A landscape with many valleys, sampled at points; each row gives a point and its height.
From any point a ball rolls to the lowest of the 4 points nearest to it. It stops when none of these is lower. Distance is the straight distance between rows; heights are no part of it.
(670) (h 360): [145 132  94 127 113 164 158 185  94 152 173 120  57 122 138 115 119 135
 145 190 106 110 103 128  97 171 148 106 118 111  90 158  97 184 102]
(428) (h 380): [ 73 134 146 142 141 173 139  94 150 101  79 126  94 135  85 184 166 148
 143 120 173 114 126 169 100  84 104 161 112 120 170 119 178 112 155]
(1280) (h 488): [115 151 100 122 209 134 115 143  96 191 106 165 107 147 132 158 164 147
  86 115 126 176  80 102  58  88 129 167 124 138 189 130 102 182 129]
(132) (h 124): [ 79 116 148  78 116 103  89 142  96 139 136 113 120 157  90 172 153 105
 122  48 128 208  96  89 116  85 147 136 162 139 120 147 102 165 181]
(506) (h 164): [176 112 121 124  73 137 137 130 122  80 127 103 179 108 129  87  81 113
 158 142 114  96 163 137 186 171 137  66 125 122 104 131 141  85 104]
(985) (h 304): [ 99 161 107 163 178 143 128 122 100 136  94 168 122 142 119 172 140 151
 101 127 161 152 137 149  89 122 155 170 121 149 183 126 123 160 146]
(747) (h 236): [174 125  93 140 100 127 130 190  72 105 194 135 121 130 149 144 104 145
 130 149 120 129 155 115 154 161 162 133 140 135 117 168  83 191 117]
(559) (h 309): [148 158 117 163 156 145 144 131 146 146 130 152 118 143 142 139 120 134
 158 178 142 118 114 132 107 131 160 152 124 145 141 135 149 114 134]
(1539) (h 378): [118 126 137 118 130 124 127 113  91 123 124 133 168 135 111 135 117 124
 112 128 131 139 182 149 148 121 142 137 120 134 144 118 142 146 116]
(1714) (h 197): [130  88 176 104  82 102 111 153 178  90 153  88 145 164 105 138 119  69
 160 122 127 135 125 104 178 144 111 105 161 104  63 170 132  89 138]
(1817) (h 248): [133 148 132 141 114 155 132  96 206 121 100 114 110 110 103 125 136 125
 185 166 129  81 107 129 110 121 148 118 116  96 123 134 182  65 131]
(1727) (h 553): [133 135 134  71 146 106  98 131 145 213 147 117 147 122 152  93 133 110
 132 151  65 134  63  88  99  83 109 112 117 118 105 125 122 132 113]
(247) (h 260): [138 101 103 110 106 142 132 196 165 121 182 117  83 142 121 132 121 106
 171 170  94 111  81 101 114 172 150 107 171 125  66 171 109 155 114]
(661) (h 224): [137  91 136 119  94 148 133 173 158  82 165 104  87 156 110 146 109  93
 177 153 118 124 114 111 138 151 131 106 145 120  87 172 138 101 123]
(1152) (h 280): [165 120 105 146 142 127 153 126 124 128 177 152 111 108 161  79  87 129
 120 168 105 110 134 128 153 150 157 107 109 166 115 110 105 125 101]
(1496) (h 168): [156 173 174 130  65  80  68  94 146 129 118  73 206 127 116  95 145 102
 138 113 126 113 132 124 159 114  85 111 136 112  40 109 131  99 120]
(878) (h 405): [131 126 131 144 116 185 175 118 149  97  86 125  80  96 128 132 100 147
 174 145 138  65 134 168 107 137 136 102 109 114 139 139 204  92 149]
(1193) (h 192): [177 149 137 119 111  64 103 123 124 167 157 111 228 129 157  91 113  96
 132 125 109 135  91  97 143 126 103  94 144 149  58 113  99 125 110]
(411) (h 321): [145 140  75 173 118 163 148 199  67  98 161 127  73 138 120 203 132 167
 153 120 153 159 116 137 106 141 160 156 146 135 113 166  95 195 155]
(458) (h 339): [102 117 142 104 130 154 149 131  70 142 107 128 161 109 126  99 136 123
  86 139 115 119 160 163 127 131  78 111 103 128 122  97 138 153  94]
(253) (h 366): [ 72 103 145 125 133 181 154 122 115 101 101 124 103 134  86 154 150 123
 118 114 146 121 159 163 110 117  99 118 113 124 163 130 154 124 133]
(1528) (h 373): [ 84 112 108 134 142 180 144 188  67 136 128 105  45 140  95 179 165 138
 124 123 149 167  89 141  69 129 102 138 127 142 131 150 102 192 156]
(1538) (h 561): [160 142  96 153 153 136 168 133 134 163 170 159  39 106 182  90  98 127
  90 163 107 118  74  88 114 164 152 103  88 142 112 115  90 138 104]
(1566) (h 351): [152 144  86 172 161 124 128 157  58 120 154 169  94 137 140 166 123 171
  95 120 158 164 153 125 114 126 170 157 136 167 175 144  82 193 144]
(471) (h 318): [164 133  67 130 123 161 149 171 159 145 173 141  75 104 137  90 124 126
 170 184  97  94  93 107 107 204 168  91 146 140  81 145  94 137 103]
(119) (h 307): [ 99  95 121 136 138 160 159 142  69 113 108 148 119 122 113 149 134 145
 100 110 148 124 187 171 123 145 132 119 115 142 178 123 125 159 125]
(1755) (h 402): [143 142 139 114 139  79  85 121 182 190 149 142 157 146 152 121 134 109
 139 151  87 152  85  82 121 100 144 139 143 110 110 128 116 120 122]
(70) (h 266): [139 145 137 156 131 100 151  52 124 116  96 153 168 102 183  73  85 174
 107 108 145  98 200 168 169 122 106 125 113 128 163  82 165 100 123]
(452) (h 295): [123  94 169 136 120 142 106 114 153  86 141  88  93 159 100 155 145 100
 156 116 158 143 120 109 160 105 106 134 144 119 118 168 168  66 162]
(614) (h 479): [ 63  77 137 134 118 163 143 100 100  72  73 122 132 124  81 153 149 141
  90  44 182 145 194 175 148 123  92 130 124 122 186 111 129 116 135]
(958) (h 183): [163 123 125 153 117 138 150 155 116  81 133 124 119 114 120 164  85 135
 170 119 152  99 172 153 152 154 145 120 136 124 168 163 165 130 143]
(12) (h 267): [ 94 141 153 139 124 133 117  82 156  97  91 103 117 143 100 172 128 147
 143  93 175 125 168 142 143  94 112 162 136 110 174 143 189 107 159]
(965) (h 226): [156 126 131  86 131  78 101 153 130 173 163 114 190 138 161  98 123  94
 139 130  94 148  91  88 131 126 117 122 145 142  79 132 104 138 120]
(1097) (h 355): [186 141  83 158 157 125 143 173 146 129 196 157  88 127 169 117  96 135
 137 163 125 109 101 105 129 165 168 135 142 154 105 147  73 146 104]
(897) (h 242): [111 111 141 127 129 140 165  92  91 102  87 147 184 103 155  92 130 171
  98 101 149  88 206 178 151 130  96 113 109 139 163  87 157 120 105]
(1565) (h 419): [ 94 105  88 139 121 163 146 205  42 137 151 120  53 119 113 185 160 171
 105 117 126 163 122 127  88 145 120 131 128 117 137 162  82 220 128]
(889) (h 153): [ 59 126 136 139 155 138 132  73 148 124  72 170 142 136 113 148 167 170
  94  97 172 127 174 169  97  89 109 165 122 117 186 103 147 146 130]
(1131) (h 293): [126 149 146 143 124 117 115  77 153 128 103 138 166 126 152  96 116 143
 111 148 117 108 173 142 153 104 136 132 116 119 134 101 156 106 107]
(1813) (h 329): [156 169 110 154 128 124 126 198 120 108 138 142 100 168 115 198 135 140
 160 140 161 168  72 137  98 121 176 186 137 155 134 155 102 160 171]
(1160) (h 277): [125 140 108 138 148 169 163 163 106 144 134 134  79 129 121 148 136 137
 127 170 126 114 138 153  96 147 137 131 105 133 140 135 145 163 127]
(280) (h 332): [ 74 113 161 112 111 142 112 112  99 118 104 111 146 131  82 140 150 120
  96  95 137 162 163 151 130 101  90 139 141 108 137 106 128 136 128]
(302) (h 268): [150 129 132 137 117 137 163  74 100 126 100 141 159  81 175  52 114 151
 105 131 138  75 167 158 154 150 107  80 102 147 125  72 152  97 104]
(609) (h 345): [ 58  84 141 146 143 186 186 143 105 110  73 144 104 115 128 141 163 143
  91 118 166  91 181 195  93 166  99 108 107 126 173 131 154 146 116]
(33) (h 320): [141 129 112 127 178 107 120 141  61 150 139 154 141 133 154 123 123 133
  73 119 111 172 139 120 117 119 138 146 114 142 168 120  92 169 115]
(82) (h 204): [142 145 130 125 129 127 113 117 193 156 145 135 141 146 122 131 133 107
 162 182 108 112 105 112 119 124 166 134 136 123 110 130 143  99 117]
(929) (h 550): [135 117 112 116 180 125 158 134  68 182 141 154  89 127 181  98 123 141
  36 140  91 131 102  95 106 146  92 120  89 135 149 106  85 166  93]
(1683) (h 228): [ 53 162 150 133 164 148 103  89 155 162  80 156 130 148  86 165 189 159
 111 121 149 143 105 150  68  61 114 179 121  88 177 105 146 143 126]
(1480) (h 223): [135 114 153  86  96 104 110 169 113 129 155 104 167 147 119 131 120  82
 145 117 102 161 116 113 150 126 117 124 142 127  85 147 121 149 146]
(690) (h 305): [158 150 103 145 135 137 139 178 153 133 152 134 105 155 122 168 121 113
 162 172 127 140  71 124  88 138 166 169 139 145 118 151 117 145 141]
(938) (h 406): [113 107  82 115 175 102 123 162  42 152 104 160 145 130 130 153 148 155
  50  65 113 188 151 116  93 119 145 143 126 151 176 109  48 203 120]
(106) (h 86): [ 94 115 152  55 116  96  86 152  88 154 144  99 159 144 106 141 140  96
 121  57 107 203  94 102 129  83 101 129 148 125 114 134 106 169 165]
(1284) (h 562): [106 113 146 153 133 185 138 146 103 101 141 108  38 170  84 187 161 126
 151 132 159 158  99 139 107 116  96 152 133 139 138 147 138 107 185]
(756) (h 319): [ 93 159 161 105 116  93  78  82 106 149 100 118 200 136 100 117 156 131
  97  92 133 160 149 151 148  84  84 158 136 104 116  88 122 153 124]
(263) (h 239): [131 146 114 132 110 152 113  62 180 136 112 124 133  83 144  63 149 123
 128 186  97  94 130 114 129 110 148  90 112 105 104 101 150  71 115]
(423) (h 411): [121 165 143 162 126 149 149 105 182 103  70 125 108 137 101 164 131 157
 182 130 157 104 100 164 102 105 125 171 113 112 162 126 185  87 170]
(290) (h 257): [ 98 130 131 130 133 121 115 127  90  97 115 115 124 150  71 180 138 125
 126  71 155 176 180 133 139 116 161 152 139 124 165 132 135 147 164]
(113) (h 274): [162 128 108 113 134 111 130 197 205 133 164 132 112 153 129 159 144  92
 176 172 114 125  61  92  91 158 162 143 178 146  81 163 104 137 133]
(69) (h 498): [186 127  78 161 140 167 172 120 171 103 134 159  89  64 168  93  92 136
 173 150 143  58 129 131 124 191 165  86 129 151 144 123 133  78 143]
(1206) (h 393): [147 148 102 115 186 131 136 156 101 184 159 136  87 147 171 131 126 135
  98 164 100 138  87 109  82 117 135 144 111 122 152 138  91 176 120]
(1558) (h 156): [143 167 154 125  77 107  81  79 129 153 104  94 201 113 127  69 138 121
 121 144 100 101 116 133 134  97  74 109 121 114  63  79 135 107  98]
(1753) (h 283): [105 130 137 116 131 147 130 162 124 146 157 112 100 150 114 149 133 102
 149 155 115 151  99 115  92 117 133 141 128 126 121 157 135 163 147]
(994) (h 294): [127 115 116 125 118 135 128 168  58 104 148 119 120 131 103 168 127 123
 129 108 123 183 162 131 132 144 151 134 144 147 144 147 109 178 137]
(1829) (h 247): [ 60 103 126 127 154 155 138 125 105 126  85 145 149 133  95 146 156 136
  82  92 151 149 172 161 107 122 121 141 113 126 174 101 113 162 119]
(672) (h 334): [174 155  88 165 138 171 155 168 136 127 140 146  92 114 142 154 108 152
 172 179 158  87 104 159 104 157 162 149 115 158 125 145 120 130 145]
(121) (h 275): [122 109 121 116 133 176 183  95 103 139 106 136  98  82 157  80 137 152
 112 177 115  64 160 160 115 156 145  80  94 139 122 104 168 120 108]
(652) (h 232): [ 84 114 132 120 161 162 178  85 126 151  91 161 125  82 172  83 161 161
  72 148 138  67 163 171 101 135 119 112  89 130 139  82 173 121  99]
(1373) (h 213): [151 159 145 125 132  50  90  95 130 162 133 126 213 146 154  77 123 116
 111 122 100 141 114 108 148 109  99 141 130 121  97  96 116 120 105]
(633) (h 272): [120 128 149 101 115 142 118 136 168 161 144 102 146 124 112 102 130  92
 149 166  86 119  96 105 117 114 143 117 132 112  77 125 141 106 113]
(122) (h 338): [158 129 120 110 160  72 123 136  71 165 164 140 172 151 177  99  93 122
  93 113  96 166  95  99 141 119  89 126 118 145 129 105  82 161 113]
(1610) (h 217): [ 86 130 120 140 181 168 183 122 130 155  83 177 119 113 151 133 169 168
  80 139 171  99 150 179  81 132 127 146  99 146 183 103 147 153 124]
(1498) (h 547): [172 132  76  97 146 117 143 139 133 195 185 125  69 107 196  79  98 119
  97 157  76 129  47  70 113 173 126  93 109 129  95 118  66 146  96]
(857) (h 221): [161 117 118 134 113 114 133 189 127  78 177 130 143 146 133 155 101 107
 161 128 133 135 156 122 164 169 173 127 158 131 123 170 110 150 136]
(936) (h 359): [142 139 133 168 142 141 164 116 119  72  57 120 110 105 107 178 100 164
 164  61 190 110 142 178 114 126 121 155 135 115 210 152 196 119 181]
(1604) (h 306): [147 138 114 129 119  87  75  93 205 167 147 147 166 113 158  74 131 107
 132 157  85 126  88  75 145 123 146 128 141 114  86 105 109  83 104]
(455) (h 287): [107 176 138 151 155 131 116  91 152 150 109 158 136 148 122 131 143 149
 122 154 135 130 119 137  98  81 136 164 121 117 155 111 165 119 135]
(1382) (h 311): [158 141  97 130 146 143 133 161 172 149 161 138 100 140 142 117 115 108
 152 187 105 108  87 104 105 152 163 124 132 139 102 134 102 129 114]
(493) (h 210): [171 149  94 183 126 146 157 176  96  86 120 142 110 112 132 185 108 175
 166 123 169 127 151 168 114 141 156 156 125 150 178 172 127 148 160]
(796) (h 316): [125 160 114 147 153 165 144 169 104 130 115 127  85 145 100 187 146 135
 139 161 145 144  91 153  79 126 145 169 106 149 147 136 132 158 160]
(912) (h 185): [128 169 140 138 103 105  72  46 207 162 123 148 145 117 151  65 150 150
 111 173  88 111 120 112 145  95 138 129 122  94 117  76 141  79 113]
(763) (h 322): [151  97 135  90  99  43 119 170 201 127 167 131 194 144 134 135 130  83
 142 129 100 121 100  88 161 178 150 131 201 143  44 157  96 130 120]
(1017) (h 80): [156 130 130 139 121 101 118 135 183 111 140 135 151 150 123 145 110 111
 173 145 145 125 154 112 148 144 170 138 153 124 118 158 142  92 127]
(87) (h 381): [ 55 100 169 114 129 184 156 101 122 120  78 123 135 111 113 120 166 138
  99 130 143  88 172 178 111 109  91 118 100 105 133 102 159 119 108]
(152) (h 454): [153  96 159 141  98 109 128 105 157  56  99  68 117 110 116 127  79 119
 168  73 173 104 163 132 195 130 108 103 140  69 155 183 191  77 146]
(68) (h 214): [171 154 146 108  87  47  90 145 138 183 145  82 234 131 147 116 131  84
 152  92 132 137  62 111 124 103  75  85 147 144  36 126 114 137 134]
(556) (h 241): [130  76 172 117 110 103 109 141  99  95 168 100  76 180  95 171 152 101
 142  64 171 194 113  81 170 121 153 138 186 145 117 173 113 112 227]
(405) (h 279): [170 123 117 126 145  64 116 150 132 148 183 152 165 154 167 113  87  99
 116 130 114 153 131  87 147 147 153 137 141 152 118 129  94 134 125]
(693) (h 199): [194 120 109 122  87  98 127 165 132  94 165 128 164 126 146 104  84 104
 152 148 106 105 159 114 178 190 146 105 152 146  89 144  96 113 101]
(1462) (h 191): [119 102 148 125 101 147 126 179 119  84 176 100  88 169 110 162 123 102
 155 126 128 150 121 108 139 140 126 127 156 137 111 180 137 132 155]
(415) (h 233): [144 131 129 159 147 124 168  98 119 107  98 167 139 105 169 129  94 166
 128 102 164  99 200 172 139 135 133 134 126 147 198 118 171 127 137]
(957) (h 548): [160 139 116 111 147  58  96 107 141 181 150 144 166 127 188  65  99 102
  96 116  79 146  42  69 137 107  86  99 109 145  94  83  87 102 116]
(1271) (h 188): [135 131 120  75 149  95 101 162  93 180 152 116 169 150 148 122 124 116
 120 118  99 178  97  99 119 102 112 137 129 131 132 129 104 166 135]
(1772) (h 219): [155 118 118 115 111  96 108 123 222 149 146 138 170 118 120 110 153  92
 153 159  88 111 106  82 141 148 158 122 167 133  76 126 109  81 110]
(1612) (h 612): [168 150 122 109 125  13  83 118 169 189 155 144 212 142 193  87 115 110
 125 106  87 152  30  51 148 116  83 120 138 138  84  98  82  99 118]
(575) (h 297): [128 138 143 128  94 131 103  88 209 105 100  98 137 105 122 112 110 122
 168 148 125  73 158 130 146 105 147 111 137  90 132 133 176  65 116]
(1645) (h 167): [127 135 168 120  83  79  93 126 175 115 131  98 181 152 109 144 122  96
 151 111 129 144 148 107 184 124 134 137 142  88  95 154 143  92 137]
(991) (h 679): [137 129 110  40 158 126 126 161  99 207 145 103 121 117 180  98 115 119
 123 142  73 138  64 106  90 126 100  99 112 120 104 134 102 166 115]
(588) (h 337): [127 130 118 155 159 139 174  94 118 159 142 162  81 102 179  86 111 138
  84 162 121  86 137 134 131 158 150 111  80 154 139  86 139 110 108]
(10) (h 292): [125 131 157 108  83 146  95  96 183 125 112  97 132 107 116  99 144 106
 162 168  84 101 114 121 132 112 133  93 124  97  73 129 153  76 118]
(1124) (h 416): [117 100 136 151 121 143 153 119  90  67  88 115 102 107  93 175 107 155
 130  62 182 127 199 168 151 135 129 125 135 126 197 149 168 133 155]
(37) (h 376): [159 127  89  90 141 100 129 173 156 178 185 136 133 132 177 108 110 103
 132 160  83 130  75  80 106 150 150 122 131 137  90 139  84 156 109]
(947) (h 196): [ 90 143 124 141 169 141 148  69 136 120  75 179 144 120 165 114 136 181
  94 117 166 101 178 181 110 106 123 150 110 125 180  84 169 128 118]
(165) (h 276): [152 109 102 103  87 166 141 152 157  96 147 120  96 103 113 105 101 106
 182 180 102  78 127 122 145 196 149  69 135 120  82 167 126  99 112]
(1647) (h 134): [154 143 145 125 100 108 114 116 137 113 134 114 194 135 120 104 101 111
 146 129 124 124 179 129 185 143 140 128 132 119 109 127 138  99 114]
(1435) (h 147): [152 129 125 154 118 134 133 160 144  84 138 117 100 151 106 181 105 119
 182 131 166 129 129 130 133 143 142 137 135 130 145 166 146 119 162]
(148) (h 515): [ 80 107 171 126 119 155 107  82 121  80 100  92 102 145  85 149 155 139
 111  69 173 158 175 138 175  93  85 146 136 104 155 137 148  87 153]
(539) (h 451): [164 111 113 136 107 160 158 117 156  70 101 115 112  72 135 106  87 138
 185 136 124  55 158 146 138 162 150  73 124 103 142 150 185  79 130]
(1021) (h 222): [ 93 116 120  83 158 130 107 176  95 165 140 120 108 144 124 174 144 116
 122 110 108 182  82 111  83  94 133 138 132 133 141 145  99 198 162]
(564) (h 284): [157 161 133 168  99  87 122  37 129 118 119 140 177 106 166  52 100 151
  97 116 133 106 144 140 174 130  97 100 109 141  96  40 139  80 101]
(1782) (h 349): [156 107  87 112 152  80 117 150 220 157 169 176 131 125 161 103 138  98
 139 152  93 121  64  69 124 168 159 136 170 155  77 138  82 104 104]
(154) (h 244): [151 120 128 104 119 107 117 174 158 133 174 129 145 160 128 158 123  96
 156 139 107 159 106  95 121 136 161 139 159 133 101 166 105 159 148]
(1434) (h 252): [128 106 131 160 120 182 164 160  96  74 118 115  66 119 104 174 123 157
 164 119 159 101 143 172 126 146 106 113 119 125 159 161 160 120 163]
(941) (h 215): [120 102 162 115  94 101 114 149 120  79 160  96 126 173 103 156 125  81
 140  94 147 171 136 100 175 133 145 129 169 129 115 171 119 126 167]
(1720) (h 369): [151 106 141 132  95  97  91 108 238  69 101  75 126 108 104 127 112 113
 173 110 143  84 131 118 175 135 141 107 151  70 102 167 168  37 125]
(977) (h 384): [ 87 124 146  71 151 134 106 127 117 188 115 112 157 118 127 117 150 117
 116 133  84 145 102 111  98  81  90 132 108 109 132 112 132 150 103]
(238) (h 313): [ 63 122 162 101 124 109  85  84 107 135 104 125 155 149  64 144 167 127
  98  43 142 190 150 127 132  83 119 163 140 106 142 106 112 154 133]
(490) (h 315): [114 133 131  82 150 130 130 140  75 166 129 117 159 124 127 109 140 121
  96 133  93 143 114 121 115 114  85 116 113 127 131 112 108 170 111]
(1754) (h 328): [174 126 118 163 126 113 151 110 124 113 158 162 137 104 176  96  70 141
 140 130 131  95 180 130 169 160 155 121 121 161 153 115 134  99 119]
(80) (h 324): [126 152 136 145 121 105 103 134 146  96 124 119 123 180  90 193 143 115
 153  80 172 184 128 127 139 122 168 182 149 122 152 155 141 116 180]
(241) (h 314): [ 89  96 103 125 145 133 143 143  60 125  98 152 169 125 100 131 150 134
  70  81 145 156 186 158 122 129 132 135 131 141 173 106  76 182 106]
(944) (h 195): [152 188 151 155  84  44  39  60 163 149 118 124 187 140 150  70 145 156
 111 136 108 120 141 140 163  86  95 147 129  96  95  80 128 109 113]
(355) (h 231): [151 123 112 115 105 142 136 159 100 128 163 125 136 127 135 106  99 109
 140 168  89 119 132 126 135 156 142 109 130 140  94 133 118 156 101]
(610) (h 271): [134 146 118 150 158 146 162 127 104 128 120 157 107 119 134 141 118 156
 121 151 151 108 155 161 107 126 144 145 112 155 173 125 147 148 124]
(1572) (h 278): [ 93 133 142 117 163 149 151 107 113 176 104 146 127 116 139  88 152 145
  71 173 113 102 139 146 110 119 121 126  96 129 137 100 132 143  92]
(1133) (h 194): [136 116 155  87  77  96  98 143 146 166 142  97 181 128 121  97 129  85
 156 134  84 130  91 104 142 120  96 100 142 119  53 129 113 114 116]
(1088) (h 254): [155 147 128 140  93  72  76  69 238 120 112 117 175 113 132 104 135 130
 163 150 118 102 151 111 170 138 161 128 146  98  98 122 134  57 104]
(1553) (h 162): [162 125 136 116  94  92 104 128 172 141 138 120 195 120 130  98 114  93
 139 154 100 114 126 106 155 142 136 114 151 132  65 116 110  92 106]
(1052) (h 455): [185 137 111 131 141  76 132 131  88 153 166 131 147 122 190  74  68 109
  85 125  88 136  71  84 141 144  86  93 104 164 100  84  75 121 100]
(1499) (h 201): [185 124 115 155 108  76 116 107 191 118 136 141 178 118 156  93  91 117
 147 132 133 109 158 107 188 164 167 130 144 144 103 121 117  59 107]
(90) (h 343): [ 38  93 165 127 146 179 137 100 130 116  88 123 121 123  87 150 185 121
  81 101 159 135 151 162 112  86  77 144 116 102 154 108 132 138 115]
(1348) (h 372): [156 123 100 123 124 129 142 165  28 152 152 126 143 125 145 115 119 138
  86 128 103 149 135 139 129 155  97 109 124 138 124 124  78 192 106]
(722) (h 303): [145 135 131 174 119 172 179 154 101  76  75 112  78 112 111 184 125 167
 179 111 175 112 106 185 115 146 103 165  96 143 182 140 162 116 189]
(446) (h 189): [124 129 194 123  90 126  95  81 139  79 102  72 151 130 104 126 123 123
 137 106 145 113 158 143 188 105  78 115 125  89 101 134 162  77 115]
(228) (h 187): [ 84 168 154 133 124 100  75  71 142 131  95 136 146 162  86 156 157 145
 121  90 150 169 157 137 137  74 138 179 138  93 172 122 157 128 150]
(227) (h 333): [175 183  84 182 134 166 162 201  76 138 157 131  60 128 152 168 132 190
 136 164 156 135  67 143  89 147 156 173 105 136 113 164  73 187 121]
(1777) (h 397): [166 135 128 130 119 111 141 110  71 135 134 124 188 127 142  84  98 121
 108 141 119 129 154 134 160 144 109 105 112 152 107  92 120 126 109]
(1141) (h 480): [153 138  98 134 111 182 165  97 167 110 115 136  91  56 144  73 118 132
 164 172 129  72 140 141 117 177 172  70 117 136 117 124 167  79 139]
(1163) (h 225): [ 89  86 138 117 141 149 118 139  78 120 140 117  77 160  70 165 156 110
 123  76 134 193 112 108 115 109 118 136 146 148 133 141 118 153 173]
(1811) (h 325): [151 143  96 163 175 141 167 160  84 159 144 157  72 126 162 135 134 164
  79 154 138 130 108 135  88 134 140 148 101 153 155 142  99 181 113]
(1778) (h 326): [ 75  96 125 167 127 195 185 179  83  98  98 121  45 122 100 179 160 165
 123 132 177  97 131 190  83 166  94 122 103 141 171 144 145 153 149]
(727) (h 18): [100 126 174 116 114 135 101 105 153 117 128 102 128 139 102 139 140 106
 142 137 115 133 136 135 133  98 112 135 120 101 109 129 162 102 121]
(1639) (h 251): [ 95 128 169 111  91 125 119  84  99  92  75  98 187 126 102 111 140 141
  92  90 156 121 186 180 165  96  61 130 110 107 124  88 144 124 105]
(1190) (h 176): [162 147 108 145 127 146 139 146 222 114 122 133 117 125 122 145 121 113
 197 182 140  94 102 119 113 151 173 135 151 139 111 147 143  77 127]
(464) (h 412): [122 109 157 144 125 170 132 128 173  88 111  84  53 162  97 156 131 118
 179 143 174 104  85 128 146 107  96 134 132 114 137 154 184  42 163]
(1552) (h 246): [ 69 125 185  94 111 144  89 103 118 135 120 102 168 128  94 125 164 112
  98 102 112 145 127 140 122  73  63 138 113 109 100 103 135 131 113]
(7) (h 218): [ 93 113 126 144 164 137 172  90 113 122  87 172 153 103 170 101 144 175
  65 112 160 104 198 171 130 139 113 133 104 147 178  97 157 142 107]
(1460) (h 432): [ 80 108 160 122 129 152 103 103 113 108 134  99  77 166  68 168 175 124
 131  85 163 178 125 109 132  93 103 149 142 128 155 133 138 105 179]
(945) (h 25): [ 94 156 140 132 133  95 100  66 127 110  89 144 168 135 126 134 130 158
 117  91 162 141 204 154 150  98 124 165 131 105 174 124 157 124 136]
(441) (h 310): [103 119 107 161 131 156 150 162  69  96 127 129  93 133  89 195 134 144
 123 112 159 156 153 152 110 138 147 148 124 152 164 150 116 176 147]
(642) (h 469): [120 148 153 115 118  50  74 135 149 153 141 130 185 171 125 139 142 100
 116  87 117 186 118  94 152 110 163 152 155 117 128 150 117 152 158]
(1087) (h 22): [ 51  95 141  82 157 158 118 133  90 161 104 120 133 125  95 138 160 114
  89  90 113 169 110 134  96  84  87 135 120 119 151 119  98 176 125]
(1506) (h 341): [ 86 143 135 117 167 129 122  98 122 163 109 157 150 133 126 129 155 139
  86 133 120 141 138 135 108  88 118 158 119 125 163 106 141 152 101]
(778) (h 375): [149 147 151 144 122  99 117  89 201  99  92 107 141 130 125 144  99 147
 179 104 155  90 170 140 152 112 138 149 134  77 165 146 185  87 148]
(629) (h 263): [151 125 115 126  98 149 125 105 215 119 116 128 133  92 116 103 129 111
 171 181 116  86 128 108 129 155 170  91 142 121  95 132 143  57 121]
(1692) (h 516): [151 125  92 117 139 134 165 120  71 186 140 126 111 105 175  51 109 126
  76 163  80 112  86 104 116 158 103  75  92 144  98  88  93 142  84]
(1197) (h 317): [ 33 110 148  93 152 171 105 116 132 169 108 128 110 133  79 155 196 125
  95  90 123 162  91 122  69  54  87 151 117 101 155 113 122 153 129]
(141) (h 368): [158 136 110 138 108 182 167 169 136  82 129 123  57 109 110 154 110 135
 202 166 145  63 103 165  99 175 134 111 119 120 137 159 156 111 140]
(1166) (h 539): [164 121  97 107 157  83 123 136 173 165 177 158 104 120 190  91  91 105
 109 125  75 148  50  45 130 143 127 108 118 144  95 106  68 105 103]
(14) (h 93): [135 164 138 117  99 119  82  70 153 176 116 122 168  94 144  48 150 125
 110 176  73 106  99 110 119  95 108 110 112 112  80  75 120  99  93]
(1043) (h 300): [172  94  94 129 125  68 135 176 163  99 190 168 149 129 163 113 102 119
 126 137 116 116 124  90 170 202 168 142 180 168  70 145  68 130  92]
(1235) (h 178): [137 138 141 124  79 144 129  94 124 110 101  98 178  99 119  72 112 123
 132 149 106  94 155 145 161 130 107  78 109 122  79 105 148  91  87]
(1551) (h 323): [146 151 106 156 129 118 111  86 219 142 133 157 131 106 152  96 134 133
 146 178 108  89  99 101 125 129 170 126 144 135 115 113 131  59 112]
(392) (h 312): [ 84  86 109  89 152 141 120 173  68 147 113 116 109 136  89 164 154 121
  86  73 120 178 122 123  92 108 108 114 137 137 146 126  62 202 129]
(1289) (h 436): [164 135 126 156 140 160 187  95 143 121  98 165 101  65 173 107 106 167
 152 141 145  54 160 156 110 154 153 114 113 142 173 121 187  99 152]
(1042) (h 363): [124  98 139 148 118 163 180 135  98  61  86 112  87 101 116 153 104 153
 148  84 157  79 165 176 139 152  96 105 121 111 189 152 193 114 147]
(533) (h 327): [ 69 136 145 107 147 130 103 102 123 149 108 131 131 141  80 167 175 125
 108  97 129 182 116 127 101  71 129 159 126 116 165 118 133 151 145]
(524) (h 308): [135 110 111 147  99 119 128 193  77  67 177 114  82 143 110 197 113 130
 152  72 143 174 154 119 142 141 179 143 162 144 120 172  99 175 173]
(231) (h 403): [125 140 122  97 124 161 147 110 118 174 128 117 124 102 139  61 132 109
 117 174  80 103  97 111 122 136 118  83 108 131  89  97 126 125 106]
(1169) (h 198): [105 124 149 123 129 127 125 135 112 112 143 116 112 146  87 175 139 106
 139 119 142 170 144 130 127 113 132 130 134 121 142 144 147 133 147]
(488) (h 391): [141  97 160 141 118 124 110 113 117  59 130  88  95 169  95 155 125 114
 150  75 185 153 152 116 192 129 119 124 149 115 151 185 158  81 171]
(1780) (h 227): [142 118 114 131 112 160 159 158  96  94 159 128 101 111 129 134 101 147
 146 167 119  95 160 149 134 169 139 100 118 134 130 158 135 145 121]
(380) (h 377): [102 134 108 112 173  89  94 107  78 158  93 174 169 157 105 136 142 147
  73  59 141 189 151 117 115  97 157 163 146 140 181 103  78 179 124]
(299) (h 261): [154 129 108 153 149 119 140 152  75 139 166 155 127 133 164 111  89 137
 105 148 124 134 142 117 150 143 153 140 121 153 142 121  98 161 110]
(1002) (h 477): [ 56 111 175 128 135 164  87  76 142  97  95 115 109 149  75 158 182 137
 107  72 159 144 148 150 129  67  82 159 132 107 155 117 139 109 138]
(742) (h 430): [124 131 116 154 156 112 169  95 103 147 139 164  77 112 181  70  84 132
  53 123  92 124  94  98 131 143 118 102  61 151 131  67 108 125  83]

Where does a ball stop that starts at each point below?
(488) | (1017)
(471) | (1017)
(165) | (1017)

Call two points neighbours if one is among the 4 nearest of the other. Go from one point of each pair to the other, from neighbour to neighbour, staying as low as possible. Name the highest point that can't be avoided.
(1087) and (14) | (392)
(727) and (1017) | (1645)
(106) and (14) | (1480)
(14) and (1017) | (1496)
